A landscape with many valleys, sampled at points; each row gives a point and its height.
From any point a ball takes the steepest step (drop divided by distance) to one of its 2 nearest points. It stops when none of these is lower. Distance is the straight distance between rows; heights are no part of it.
(1058): [-42  -4  34 -31 -19  -4 -27 -43 -32   0  -7  -6   7 -16   9   8   0   6
 -50  15 -13  28 -21   8 -15  22  11  12 -22  10 -10 -11  37  -2  24   7]  h=774
(1245): [-10 -26 -65 -10   3 -25  -3 -32 -24 -20   4   3 -17 -32   6  21  57  19
 -18   0 -22  15  26  -2 -17  -4   4 -12  20  26  12   3  13  -5 -42 -20]  h=377
(1130): [  0 -18  14  -3 -30  34  16 -29   0  24  15  34  -2  38  -6 -27 -31 -10
  29  -7  26 -12 -19   1  -8  33 -30   5  11 -25  23  43 -18  -2   9 -37]  h=248
(275): [  0 -44  21 -55  -8 -10 -44 -44 -14  18  21 -11   9 -19  14  -9  -2  12
 -18  10 -18  19  -5  17 -26   1  25 -20  20  13   1 -19  26  -6   6   5]  h=840
(947): [-19 -18   8   3 -34  27   8 -50 -17  29   7  42  -4  29 -26 -17 -34  12
   1   3  26   1 -15  23  -4  45 -30   7   4 -17  23  27   1  -7  15 -20]  h=298
(753): [ 32 -11  37 -36  29  14 -34 -21 -22  22  12   0 -18  -9  22 -10 -26   1
  -6   5   2  25  15  12 -29  14   7   1  16  15  -8  -3  -4  13 -16  24]  h=369
(330): [ 24  19 -17  -2  23  -7 -27   3 -19  -2   0 -17 -28 -22  23  15  20   8
  -4   1  -9  27  31   4 -25  -9   8   6   0  29 -16 -20   7  -8 -34  23]  h=246
(853): [  3 -12 -39   9  44  24 -15  20  11  25  17 -16  23 -18 -31 -12  -3  33
  -2   8 -32   6  24  31  13 -20 -15  -1 -19  24  28  26  16  25  -4  36]  h=625
(256): [  4 -47   2 -22   9   9 -22 -25 -14  15   1   8   9   6 -29  -4 -22  40
 -41  14  24  11  15  49 -17  22   4  13  11   8  10 -10  30  25   0   5]  h=842
(772): [ 29   7  -3 -20   3 -18 -13 -43 -17  -3  -3  16 -37  -4  26 -19   1  17
 -21 -12  31  19   3 -19 -22   6 -23 -11  16  20  -1  -5  -1  -7 -43 -30]  h=730
(106): [ 23   7 -48 -15  27  -6   0   0  28  17  17   7  -4 -36 -26 -28 -23  -8
  41  -5 -47  -2  -8   6 -19 -23  -6   6 -12  11  -9  15 -24   7   2  18]  h=663
(306): [ -1  -9 -17  23 -12 -20  17  17  23 -12  17 -18   4  38   7  13  17 -17
  17 -42  16 -21 -37 -25  28   2  -4 -21  26 -35  15 -26   0 -17   9 -33]  h=811
(279): [-10  10  27  11 -26  24  25 -37 -22   0 -10  44 -13  30   7 -12  18  24
 -25  -8  49   3 -14  -7  -3  45 -47  -5   1  -7  31  22  11 -26   3 -35]  h=353
(693): [-22 -11 -60  17   7  22  17  30  -3  17   8  15  22   3 -40 -29   0  21
   6   4  -4  -9  25  12  21  -9 -28 -10 -30  27  33  46  -7   8 -20   2]  h=662
(1230): [-12 -13 -49  15  10   7  -7  17  11  17   0 -17  13 -13 -28   6   2  26
   6  -6  -8   0  20  21  19 -19 -13 -11 -23  23  15  19  12   3  -9   1]  h=644
(987): [ -7   8  18   6 -20  38   4 -69 -25   8   4  38 -16   8   4  -3 -15  16
  -8 -21  29  12 -13  18 -15  52 -42   6  10 -15  23  25  10 -20  13 -25]  h=359
(1215): [ 21  17 -28  19   9   5  -4   2 -12  12  -4   2 -16  12  -9  12   7  30
   0 -16  30  -1  17   7  10   6 -23 -15  -5  10  -3 -12   3 -11 -22   2]  h=441
(1394): [-26 -26 -37 -16 -13 -41 -22 -13  11 -27   6 -31   5 -54  23  13  39 -26
  21  -2 -61   2   8   2  -6 -29  32 -18  20  16  -6  -7   6 -11  -6   5]  h=400
(509): [  1 -11  12   3 -11 -44  -7  -9   5 -17 -10 -21   8  18  16  37  15  12
 -29 -16   7  -7 -38  -4  21  -1   4 -24   7  -2   7 -31  24   4 -10 -24]  h=289
(1137): [ -9  -1 -34  16  -7 -29 -13  10  33   0  15 -21   4  -8  -4   7  -6 -12
  23 -36 -13  -6 -27  -8  19 -15   0 -39   6   5  -5 -14  -9 -23   4 -10]  h=832
(769): [-25   0  15  11  -4 -20   3  16  34   9 -31 -31  20 -15 -21  23 -14  -5
   6  39 -28 -10  -2  16  28 -25  31  36 -29 -21  -5  -9  37  36  22  -9]  h=428
(237): [ 32  -1  31   3  21  62  16   2 -28   5  10  18   2  25  13  -3  -3  31
 -14  -2  51 -18  28  20  -4  33 -26   9  31 -33  12  23  -2   6  -4  -9]  h=380
(142): [-33 -31 -32 -16 -21 -26   5 -33 -37 -27  -3  11  -6 -31  -2  11  22 -18
   9  29 -35   2  14  -9 -27 -12  30  24   6  16   7  20  -4  11 -34 -12]  h=623
(1126): [ -8 -47 -24 -29  20  -9 -26 -11 -19  -7   5 -16   0 -35 -13  11  31  -2
   2  36 -41  10  22  21 -24 -27  51  29  23  10  15  -1  30  28 -17  -2]  h=526
(231): [-24 -18  41 -10  18  29 -38 -26  -9  15   7  -3  16  -4 -11  -9 -25   8
 -33  42 -15  34   4  34 -16  18  26  23 -15  -8  -9  -9  42  16  44  27]  h=803
(1350): [-17  -7  -4   1 -21  -4  18  -8  -4   3 -14  27  -9  -2 -34 -12 -34 -16
 -13  39 -21   1  22   5 -22  -7  25  57 -44  -2   7  17 -20  32 -21  22]  h=541
(1138): [ -5  -4  42 -29 -23 -41 -29 -18   3 -21   2 -24   1  -9  53   6   2 -32
 -17  -6 -26  11 -30 -23 -15  -1  26 -14   6  13 -23 -29  -3   0   0   3]  h=745
(321): [  4  14 -13   8  18   7  11   3   7  11  -7  10 -11  -1 -45 -16 -14  -1
  -5  38 -40   0  17  12 -13 -17  19  54 -37  -9  -3   8 -11  39  -9  50]  h=565
(1442): [-57  17   6  28 -27  -9  26  36  -3  -1 -33 -23  14 -18  -5  12  18   9
  -1   8  13 -10   5  -8  47 -21  -5 -12 -48  10  -1   3   1 -15  18  -4]  h=407
(595): [-11  10  44  16 -34 -11  16  10  -3 -12 -10   2  16  36  19  30   4 -18
  -8  -5  18 -22 -32 -20  11  16  -6   1  -3 -15  -4 -17  -6   3   8  -7]  h=740
(1084): [-13   7 -30  25 -16 -23   7  17  19   4   5 -13   6  26 -14  11   2  -3
  24 -27  13 -15 -36 -18  28   0  -7 -35   6 -12   0 -13  -5 -19   5 -21]  h=822
(727): [ 19  31 -27  18  11  13  28  28  15   3   6   2 -16  19  -6 -27   4 -44
  64 -24  20 -20 -29 -36  -4  11  -9  15  22 -27 -22  42 -43 -28  24 -25]  h=817
(1094): [ 32   4   8  11   6  48  59  35  12 -15   8 -24  27  38   0  15  27   7
  13  10  18 -29  22 -12  12   3  -1  19  23 -27 -15   7   2  -6  54  16]  h=888
(433): [-28 -53   7 -44 -27 -45 -22 -26   1 -15 -14 -32  18 -41   5   5  18  -7
   1  20 -36 -10   4  10  -1 -30  49   6  18   3   9 -10  25  19  -1 -17]  h=455
(1133): [ 51   9  30   5  24  59  40  31  -6  -5   8  -5  22  33   0  -2   4  16
   5  25   6 -28  15   1   4   7   4  29  17 -46  -6  16   8  17  42  27]  h=879
(1089): [ -5  -1  -9  -1  16  -3 -24  16 -15  -5 -19 -30   6 -21   5  30  23   2
 -12  32 -25  25  33  20  -2 -17  30  30 -20  26   2 -17  38  19  -4  24]  h=443
(98): [-12 -20 -43  -8 -16 -16   1 -16   1 -11  -6  10  -8 -17 -20   8  -7 -20
  26  15 -41   2  15   2 -22 -17  22  27 -12  23   8   9 -13  18 -24   4]  h=642
(155): [ 39  17 -16   9  38  21 -10  11 -22  22  -1  -2 -30  -6 -21  -7 -16  34
  -9  10  13   0  46  41  -8   8  -6  23   8   3   7  -4   9  37 -20  42]  h=249
(29): [ -1  29 -16  17  14  18  11  36  29 -11  27 -14  -5   2  -5 -11   8 -49
  44 -48  24 -10 -36 -40  11  12   3 -13  22 -24 -15  26 -29 -51  22 -18]  h=808
(612): [-24   0 -12  16 -55 -32  25  -2  -5  11 -27  20 -16  22 -29   7 -14   5
  10  11   5 -17  -5   3  12   4  -2  18 -22   7  12   3 -13   9 -14 -22]  h=265
(194): [ 23 -21  28 -41  15   8 -34 -10 -20  21  11  -9  -7 -17  15 -18 -14  -3
  -2  31 -22  30  21   9 -34 -12  35  20  -1  13  -9 -14   7  16  -4  37]  h=408
(658): [-57 -29 -25  26  -1 -16   7  26   1 -25  -7  -8  24 -22   8   3   8 -12
  -8  -5  -2  -4  12  -8  43 -29  -7 -25 -35  42  24  34  -8   1 -24 -32]  h=327
(1065): [ 24 -15   6  -4  -9  16  23   8  20   7   7  12  13  48  -7  10  -8 -13
  26 -11  10 -32 -22  -9   2  13  -5   9  14 -34   3  11 -11   5  15 -17]  h=157
(94): [-47  23  14  25 -13   7  32  43  -7   1 -12 -25  30   0  -6  -4  25   8
  -8   3  31 -12  11 -28  48 -19 -11 -43 -36  14  -9  -4  -9 -17  29  12]  h=361
(1109): [-29  22 -45  33  -4  26  22  15 -24   2  -9  20  -3  -9 -25 -13   7  10
   6   2   9   3  35   8   8  -9 -35   2 -34  39  34  37 -19  -4 -34  12]  h=680
(1340): [ 31  29  10   8   9   8  14   1 -25   3 -18  27 -22  15   2  15  15  43
 -32   0  47  -2  14   3  -1  23 -27 -10   1   9  -1 -22   9  -5 -27  -3]  h=382
(619): [ -6  16  23   6  -2  40   9 -45 -40   4   2  46  -9  -3 -10 -11 -16  33
 -31   5  43  17   5  30 -25  58 -43  11   4  -2   4  11  13 -17  18   5]  h=297
(1056): [ 30 -16  -3 -24  36 -17 -37   8  34  20   7 -29  -9 -21   9   3   4  -5
  37  16 -40  20   4  21 -21 -26  31  -4  19  11 -12 -25  19   3  12  31]  h=357
(1235): [-20  26   3  28  -5  24  54  34  -4 -22   3 -20  19  36   5  17  46  -9
  12  -8  38  -8  13 -38  40   3 -13 -27  11  -8 -13  -5  -4 -39  49  22]  h=908
(141): [ 20  -4 -11 -27   9 -16 -24 -16 -24  -2   0 -13 -15 -23  21  10  29  11
 -27  11 -11  25  31  -1 -33   2  17  14   8  29  -4 -17   9   7 -40   6]  h=307
(457): [ 22 -12  15 -16  24  -8 -31   7   3  15  -2 -23  -3  -9   5   4  -2   0
   0  30 -24  27  22  17 -17 -13  32  24  -5  10  -6 -20  26  27   0  34]  h=398
(596): [-32  -2 -29  17 -17  -9  23  52   8  11   0   2  16  23 -15 -45   3  -1
   5 -12  29 -12  10 -37  34 -14 -23 -34 -21  31   8  19 -36 -23  -9 -17]  h=418
(65): [  3 -43  18 -35  -6  -7 -31 -31   3  12  11  -5   8   9  -8   4 -19  16
 -16  11   2   9  -4  25  -4   6  16 -10  11   6   4  -9  24  21  -3  -6]  h=829
(277): [ 23  20  17  11   0  29  23  24  15  -6  -3   7  -7  22  12 -15 -15 -48
  46 -27  21 -24 -24 -34 -19  10  -4  31  19 -34 -19  31 -44 -10  12 -23]  h=825
(469): [-17  -4  45   3   0 -10  -7  18  21  13 -35 -16  25   4 -13  12 -10   4
 -14  48  -5  -9  -3  25  25 -14  31  28 -16 -24  -1 -17  45  42  23   2]  h=394
(564): [ -7  10 -11  26  34  33  -5  35   7  20  -3 -21  29 -12 -35  -9   5  23
 -13  25 -32   2  24  17  22 -22  -7  14 -41  20  12  23  14  24  17  41]  h=606
(1115): [ 12  13  34  -4  15  37   4 -14 -38   1  -6  35  -3   1  -8 -10 -14  45
 -50  17  51  12  16  36 -13  48 -34   6   8   5   7  -6  18   1   8  14]  h=218
(464): [ 11 -13  31 -18  10  49  -8 -45   3  21  31  22 -11   3 -10 -11 -44 -12
  12  -2  -1   6  -6  20 -19  21 -12   9   9 -27   5  33  -2   1  15  -2]  h=453
(1085): [ 25  -9  28   6  -1  -9  -4 -14  14 -26  17  10  -9  21  51   6  12 -23
 -14 -52  24   3 -32 -26  -3   9 -10 -11  29 -22  15 -14 -13 -28 -10 -35]  h=775
(315): [  6 -26 -31 -36  -9 -38 -12 -35 -22 -12   1   5 -13 -17   4  10  28  21
 -29   4  -4  12  15   4 -25   1   3   7  15  32  10  -8  11   2 -46 -16]  h=362
(356): [-18  24  -7   8 -39 -51  -3  -9   5 -19  -7  -5 -15 -24  18  10  -6 -35
   8  -8 -28  10 -14 -27  -5  -9  10   8 -16  21 -23 -19 -26 -15 -19  -3]  h=548
(11): [ 39  -6  38   2  22  40  20  18   5  12  10   9  30  33 -15  -5 -14  18
   2  30  -9 -24  -2   4  -2  10   5  23   1 -42  -2   9   5  34  35  21]  h=872
(594): [-46   5  16  10 -19 -41  -4  16  28  -6 -25 -43  13 -28  -5  29  -8 -22
  10  18 -28  -8  -8   6  22 -26  26  25 -26  -3  -6 -12  33  21  18  -9]  h=460
(208): [  1  -7  42 -18   1  24  -9 -38  11  18  17  28  -7   4 -12 -24 -62 -24
   8  12 -20  10 -13   1 -25  14   3  15 -14 -18 -12  18 -22  13  13  15]  h=475
(905): [  7 -15  21 -24 -10 -22 -16  -8  30   9  -2  -7   6   6  -9   2 -30 -21
  16  10 -29   1 -25  -3 -11 -18  22   6 -11  -2 -19  -8  -4  28   9   9]  h=708
(795): [ -8  39 -44  29   3  16  16   1 -39  -9 -13  31 -26 -18 -23  -4   9   7
   1   8   2  14  44  15  -7  11 -29  27 -24  37  21  17  -8   2 -40  31]  h=699
(963): [-44  11 -15  25 -35 -17  28  20  -9   2 -34   0  -2  -9 -25  18   9  15
   8  10   5 -19  13   8  28  -7   2   3 -44   8   8   0  -2  -7   3  -7]  h=347
(632): [-22   0 -63  10  -3 -19  -6 -14  -6 -15  -3  -4   2 -21   7  17  27   5
  -7 -19 -24  18  19  -2   8 -18  -9 -22 -10  38   9  11   0 -15 -34 -20]  h=331
(1410): [-43 -32  22 -29   6  13 -36 -32 -30  17  -3  -6  13 -31 -11 -10  -9  15
 -51  30  -7  37   8  34 -19  11  26  27  -6   6  -4 -16  42  15  34  14]  h=791
(287): [ 12 -28  -1 -50 -18 -27 -13 -32  34   7  15  18  -8  -5   0 -23 -32 -21
  33   0 -35 -10 -15   6 -28 -20  17  -8  14   8  -8  -1 -13   5  -7   1]  h=696
(1023): [ 21 -13  -2  17   6   4  -2  25  42 -15  24 -19   9  31  12  27  20 -20
  15 -51  12 -18 -37 -10  14   0   5  -9  39 -34  10 -15  -2 -19  13 -27]  h=802
(610): [-25 -29 -12 -27 -15 -54 -24  -5  24 -14  -3 -34   8 -46  12  12  19 -19
  18   6 -60  -1  -2  11  -3 -40  45  -1  14   7  -3 -20  16  13   2 -12]  h=426
(901): [ 25  13  23  11   2  -9  -8  14  28 -37  16   2 -11  10  45   3  13 -45
   7 -61  28   4 -34 -32  -8   6   9   4  43 -34   5  -6 -35 -34  -5 -42]  h=786
(3): [-11 -10  32   2  -8 -48  15  -6   5 -37 -15 -23  13  33  29  26  28   8
 -39 -25  13 -11 -46 -16  31   0  -2 -33   5 -31  28 -27  27   2   1 -25]  h=342
(774): [ 36  -5  -3 -31  13   5 -18 -34   5  17   6  21 -26   4  11 -21 -31 -12
  21 -15  21   2  -1  16 -14   1 -14 -18  42  -5   6  15 -16   9 -23 -21]  h=706
(1459): [ 28 -17  13 -35  12   3 -21 -35  24  -4  13  26 -21   0  33 -17 -25 -27
  30 -38   6  -6 -24  16 -12   0  -5 -26  59 -13   2  12 -20 -19  -8 -29]  h=697
(249): [-25  36  -3  35  -8   5  -2  44   2  -1   3 -14  16 -12  -1 -16  -6 -15
   0 -13   0   0   3 -27  16 -15 -17 -16 -42  34 -18   7 -35 -19  -3  15]  h=480
(1208): [-23 -18 -22   6  35   5 -21  14  -6  -8 -24 -32  12 -35 -13  21  26   8
  -8  34 -30  21  33  32  13 -21  29  34  -5  19  18   5  60  23   4  11]  h=479
(121): [-30 -12  32 -16 -18  17  -4 -50  -7  26  11  21  -8  -6 -25 -27 -54  -9
  -8  27 -16  19  -1   6 -28  12  10  27 -29  -9 -10   8  -7  17  15  16]  h=495
(353): [-11  -8 -52  -8  -7 -11   1 -11  21   4   9   9  -4 -31 -23  -8 -16 -24
  41   2 -50   3   5   0 -15 -22   4   9 -18  21   2  23 -23   3 -13   6]  h=653
(1111): [-26  -2 -44   3 -12 -30  -3  15  49   4  18   0   9 -24 -11 -26 -25 -29
  36 -27 -25  -1 -32 -16   9 -12  -3 -31 -12  20  -8  15 -39 -33   3 -12]  h=843
(413): [ 31   9  29   3  17  36  15   3 -28  -4 -10  32  -1  21   1   4  11  50
 -38  13  64  -7  15  20   4  41 -25  -3  18  -4  10  -8   7   6  -6   6]  h=305
(808): [ -6  16 -16  12  28  -5 -34  15  -7 -11   0 -34   1 -28  36  19  33   6
 -17 -13 -22  33  20  -1   2 -13   0 -19 -20  42 -15 -19  18 -17 -13  12]  h=149
(623): [ 23  -9  28  -5  17  74   9 -16  -8  22  26  17   4  15   2  -8 -29  12
  -5  -7  15 -12  16  34 -22  29 -22  19  14 -44  19  41  -5   4  25   0]  h=425
(234): [ 32   6  26  -6  17  35  10  26  28  -6   4   0  -6  15  26  -9  -8 -44
  24 -35  20 -18 -11  -5 -27  -2   2  25  32 -35  -8  34 -42  -7   7 -27]  h=831
(777): [ 30  -9  -1   1  13  22  17   6  -1  28   7  15  13  28 -45 -14 -26  32
   1  32   5 -24   3  25  -4  15   6  23   0 -32  -1  14   3  38  12  17]  h=864
(1444): [  4  24 -17  33  31  24  14  21   5  21   1  -5   7 -12 -45 -21 -11  24
  -5  30 -33  -4  27  15   6 -20  -2  38 -42  -8   5  19  -1  30   9  53]  h=585
(455): [ -3 -35  30 -12  13  18 -15 -22  15  23   7  -3  22  13 -28 -14 -33  12
 -26  44 -16   3 -12  24  -1   6  26  22 -15 -22   0   0  27  34  33  19]  h=815
(430): [-16  30 -18  26 -10 -14  -8  15  -1  -8  -7  -8   1 -15   5  19  -7 -16
  12 -14 -22  13   6 -14  -5 -12  -2   0 -32  30 -19  -8 -13 -15 -12  12]  h=516
(41): [ 42  26  -2  16  34  30   8  32  -2  11   0  -2  -6  11 -11  -1 -16   2
  31  -4  -2 -26  -5  -4  -9   2  -7   7   7 -29 -20  17 -10  11  16  22]  h=52
(1402): [ -9 -23  30 -63  -9   0 -40 -61 -25   9  29  -7 -11 -29  26 -19   4  10
   1  -9 -26  19  -9   8 -39  10   8 -24  23   7  -6 -17  13 -25   3   9]  h=849
(1423): [-25  -9  48 -37 -24 -24 -30 -35 -10  -9  -4 -18  10  -9  31   4 -11 -26
 -30   9 -21  19 -28  -8 -12   5  17   6 -15  11 -14 -18   7   4  11   7]  h=758
(1119): [ 34  18 -14   1  28  -1 -28   5   2  12   0 -14 -27 -26  13  10 -11   2
  21 -11 -15  11  15   9 -14  -9   4  -3   8  17 -20 -12 -10  -5 -24  18]  h=302
(735): [ -3  24  18  26  -5  25  48  34   2 -35   4 -22  13  34  26  29  53 -19
  -4 -18  35  -7  14 -37  28   0   0   4  26 -22  -5 -24   0 -39  38   1]  h=918
(568): [  8  11  28  16 -24   9  49   4 -18 -16 -13  26   2  54  15  14  38  13
 -10  -5  47 -24   1 -33  17  18 -21  -3  15 -20  11  -7  -7 -26   6 -22]  h=208
(649): [ 37   7  15 -15  22  11 -19 -11 -26  15  -1   7 -20  -5  -3   2 -16  23
 -19   9  22  15  33  26 -18  18  -4  21   6   5  -4 -13   6  26 -25  24]  h=313
(439): [ 32   7 -44  -8   3 -55 -19 -29  15 -12  12   8 -38 -14  29  -8  18   5
  -4 -45  -2  13  -9 -16   3  -2  -3 -45  38  -3  -2 -25  -3 -29 -21 -30]  h=848
(1116): [-24  23  -3  27  -4  -3  14  54   7   3  15  -7  21  10 -10 -37  -1 -16
   6 -25  36  -5  -4 -47  30  -6 -19 -38 -16  19 -23  13 -34 -32   7  -4]  h=447
(178): [ -1  -9  46   3 -22   2  -6 -10   3 -15   9   5  11  36  32  17   0 -13
 -18 -28  12  -2 -32 -12   6  24 -19  -6   0 -13  10  -4  -1  -9   0 -24]  h=757
(1407): [-16 -15 -56  -7 -17 -38 -19 -19  14 -21  10 -10  -6 -42  20   6  26 -12
  13 -20 -39  13  10  -5  -3 -22  12 -26  14  27  -5 -10 -10 -19 -15  -6]  h=373
(1411): [-20   3   1 -17 -39 -41  -2 -20 -17 -24 -13  -5 -12 -27  34   7  13 -31
  -7   2 -34  11  -3 -33 -29 -12  16  21 -10  31 -14 -12 -20  -4 -34  -3]  h=573
(702): [  2   5  46   0 -12 -35 -23   6  26 -30   4 -22   3   2  46  18  -5 -46
   0  -9 -18   8 -46 -18  -5   1  17  -8  12   2 -16 -37   0  -2   7   4]  h=733
(1268): [ 38   7 -17   1  13  15  15  14  16  26   5   6   2  27 -17   4 -21  -6
  40 -10   5 -29 -21  -5 -11   6  -8   1   9 -28 -12  11 -16  13   9  -1]  h=107
(82): [  6  28   5  25  -9   3  43  13 -20  -7 -14  12 -11  34   5  24  50  24
  -9 -11  46 -11  -3 -27  29   9 -21 -24   8 -14  -3 -29   8 -29   7  -6]  h=110
(729): [-22   9   0  20  29   9 -33  32  -5 -14  -3 -31  18 -35  38   8  19 -13
 -21   0 -26  32  30  -1  10 -23  -5 -14 -26  55  -4   0   9  -9  -9  19]  h=59
(597): [ -8  10  45   8   0  14   3  31  -1   6 -36   1  25   4  -7  15   4  21
 -30  61  12  -1  15  34  25   5  22  21 -15 -21  -2 -23  40  43  34  23]  h=352
(552): [ 38   1 -32 -26  30 -13  -6  -2  45   5  14  17 -22  -9  -8 -15 -28 -21
  59 -22 -18 -17 -33  10 -12  -9   1 -13  32 -20 -12   4 -26 -10   1 -12]  h=678
(676): [ 26 -16   4  -7 -16  33  21  -4   8  13   9  24   1  48   5 -16 -13 -17
  32 -23  27 -25 -16  -9  -6  17 -24  10  30 -32  20  38 -24   1  -1 -39]  h=207
(812): [ -5   1  33  10 -37  14  45 -17 -26  -5 -14  40  -4  52  13  -6  30  25
 -26   3  52 -14 -11 -20  12  41 -34  -3   7 -12  32  10  -5 -29  11 -30]  h=287
(418): [ -8 -13 -18  -6 -35 -37   4 -22  -7   7 -15  19 -12  19 -23   5 -12  20
  -7   2  17  -9  -1  13   0  11  -7   5  -1  11  19  -7  -4   7 -27 -22]  h=191
(513): [-35  34   3  27  -2 -43   9  20   3 -20 -19 -21  -4 -15  21  19  30   4
 -37 -23  -1  13 -17 -27  29 -17 -13 -34 -41  12  -3 -23  11 -35  -2 -13]  h=119
(1090): [ 28  39   7  25  22  42  11  31 -16  -4  -5  -2 -10  16  12  10  10  -4
  16 -17  30 -10   9 -12   5   8 -13  -5  17 -21 -19  -7  -6 -12   5   5]  h=140
(938): [ 10   5  31   3  -2 -11  -9  16  22  -3   7  -9   9  15  11  17 -23 -31
  16   2 -21  -3 -33 -10  -8  -3  19   4  -3 -12 -22 -19  -2  12  11   9]  h=719
(507): [ 36  46   1  22  14  36  22  35 -20  14  -6   3 -10   8 -27 -10  -8  31
   9  28   6 -26  23  11   6   4 -10  14  -5 -25  -8   3  -7  16  10  50]  h=138
(1074): [  4  36  12  36  43  40  -7  54  -3  -5  14 -23   6   5  13   4  11  -7
   6 -31  29   1   4 -26  23  -3 -19 -37   6  -4 -23  -5  -3 -30  21  19]  h=224
(382): [  6  26   1  20  14  51  58  43   3 -12  -5 -25  28  27  -1  10  28   0
  18  10  20 -16  13 -20  31   1  -5  -6  12 -15 -27   8   2 -20  58  38]  h=897
(1016): [ 11  20  24   6 -15  19  16  -4 -18  17  -1  41 -12  25 -19 -34 -48   0
   8  26  17  -8   7   4 -15  23 -15  28 -16 -17  -6  20 -26  22  -5  10]  h=515
(1255): [ 14  14 -41   9   3 -28 -22  -6  25  -5  15   2 -24 -20  16   1  -4  -8
  25 -45   0  10 -16  -7   9  -6  -7 -41  28  -6  -8 -25 -14 -27 -11 -21]  h=841
(327): [-40 -21 -24  18  -6  -3  24  58   7  -5 -16   0  30   8 -16 -17  13   6
  -6   5  24 -20  24 -19  38 -29 -19 -30 -38  35  25  24 -22   5 -23 -14]  h=381
(967): [ 21  16  29  -2   4  13  11  -4   7  12   3  24  -3  16 -15 -26 -50 -19
  14  17 -19 -11 -13 -13 -19   8   3  29 -24 -27 -21  11 -34  26   9  17]  h=494
(380): [-19  39  19  33  15  18   0  52  -4  -8  -4 -29  20  -2  17  15  26  -1
 -15  -5  24   2   3 -24  33  -6 -12 -41 -24  13 -19 -25   9 -18  25  20]  h=296
(388): [-29 -42 -47  -3  31   4 -16 -11 -13 -12   0 -18  10 -43 -31  22  20  -3
  13  36 -43  15  28  24  -3 -30  30  15   3  15  22  22  45  31  -5   2]  h=506
(498): [ -3  27  13  19 -13   6  29  23 -20  -4 -32  -2   8  13  -4  36  37  27
 -15  16  32 -16  -5  -3  30   5  -2 -21  -9 -10  -6 -31  17  -1  13   9]  h=219
(34): [-37 -13 -34  24   0 -24  -3  16   4 -23  -7 -10  15 -22  23   5  19   7
 -24 -24  -2  13  12 -13  29 -26  -9 -39 -26  38  15  13  -8 -22 -21 -29]  h=276
(1004): [ 30 -24 -23 -33 -15 -63 -18 -48  10  -8   3   8 -21  -3  30 -13  20  17
 -19 -31  -5   9 -11 -23   0  -4   0 -48  43  -3   6 -28   0 -15 -26 -28]  h=856
(809): [ 39  38 -24  21  25  35  16  29 -28  30   5   8 -21  -2 -34  -7  -5  48
   0   8  18 -17  34  32   4   8 -24   9   4 -10   8   6   0  19  -4  46]  h=180
(830): [-29 -32  -4 -36 -40 -36   0 -35 -40 -30 -10  14  -5 -34  17   2  36 -18
 -17  19 -29   1   0 -29 -43  -8  19  21   9  24   8   8 -10   4 -44 -19]  h=602
(710): [ -3  18 -11  15   8 -43 -12   3   9 -14 -11 -24  -7  -2  24  27  28  15
 -32 -27  -1  15 -21 -15  18 -11   0 -33  -6   4  -7 -37  30 -15  -9 -14]  h=217
(1273): [ 20  -1   1 -35 -11 -10 -19 -55 -15  13   5  29 -30 -10  15 -31 -18  -2
   9 -10  13  17   2   6 -33  14 -17 -10  26  14   2   3 -14  -5 -34 -30]  h=716
(888): [  6  19  32  13  -7  25  21  33 -15  -2 -27  -1  25  16 -15  27  15  30
 -15  49  19 -18   8  19  22  11  10   1   1 -16 -12 -22  29  23  29  23]  h=301
(213): [-50  12  -6  29 -12 -39   8  30   7 -16  -2 -17  12 -14   8  -7  20   4
 -26 -25  11   9 -12 -26  39 -28 -16 -49 -36  24  10  -9  -8 -30  -4 -28]  h=206
(514): [ 41   9 -21 -31  42 -10  -5  -3  43  16  15  10 -15 -23 -21 -24 -28 -14
  60 -11 -44 -10 -31   8 -16 -15   3   9   1 -12 -18   3 -24   2  10  10]  h=671
(1430): [ 25 -16  -2 -42  -9 -34 -22 -27  40 -10  19  24 -18  -6  19 -22 -29 -32
  38 -21 -18 -13 -28  -1 -11  -7  10 -27  44  -7 -13  -4 -24 -15  -3  -7]  h=687
(139): [ 17  38  -2  24   8   0  -7  21  19 -24  19   7 -23  -3  23   8   1 -47
  27 -49  23  -4 -31 -35  -1   2   4 -14  28 -32 -13  -2 -32 -42  -1 -28]  h=797
(1103): [ -5 -28  -3 -10 -33 -49   0 -24   1  -3 -19  -1   2  24  -5  14   3  25
 -23  -7  17  -9 -26   6  16   6  -3 -16   1  -1  18 -11  20   6 -18 -33]  h=264
(780): [-32 -22  26 -12 -25   5  -5 -25   3   7  -6  20   6  -4 -30 -23 -41 -12
 -30  45 -18  14  14   6 -18  -1  29  46 -38 -10 -13   7  -4  27   0  16]  h=517
(381): [ 13 -26 -10  -5  12  17   8  -4  -6  27   7  24   0  22 -56 -23 -35  42
 -21  28  24  -8  21  45  -8  20  -2  24   8 -15  14   2  13  43  -4   9]  h=855

Two balls start at each pair of points below. Name the first point that both come to, or write never.
(382), (1116) | never
(356), (594) | never
(194), (1410) | never
(1111), (1394) | (34)
(610), (769) | never

For each start below, name the point where the ball stops.
(947) | (41)
(231) | (1430)
(1235) | (65)
(552) | (513)
(433) | (513)

Call two points neighbours if one is among the 2 nearest of the other. Go from one point of each pair to the other, from neighbour to neighbour, staying as low as possible. Name the highest point that can't be avoided.
(457), (41) | (1442)
(729), (418) | (1245)
(1115), (82) | (987)
(418), (513) | (509)
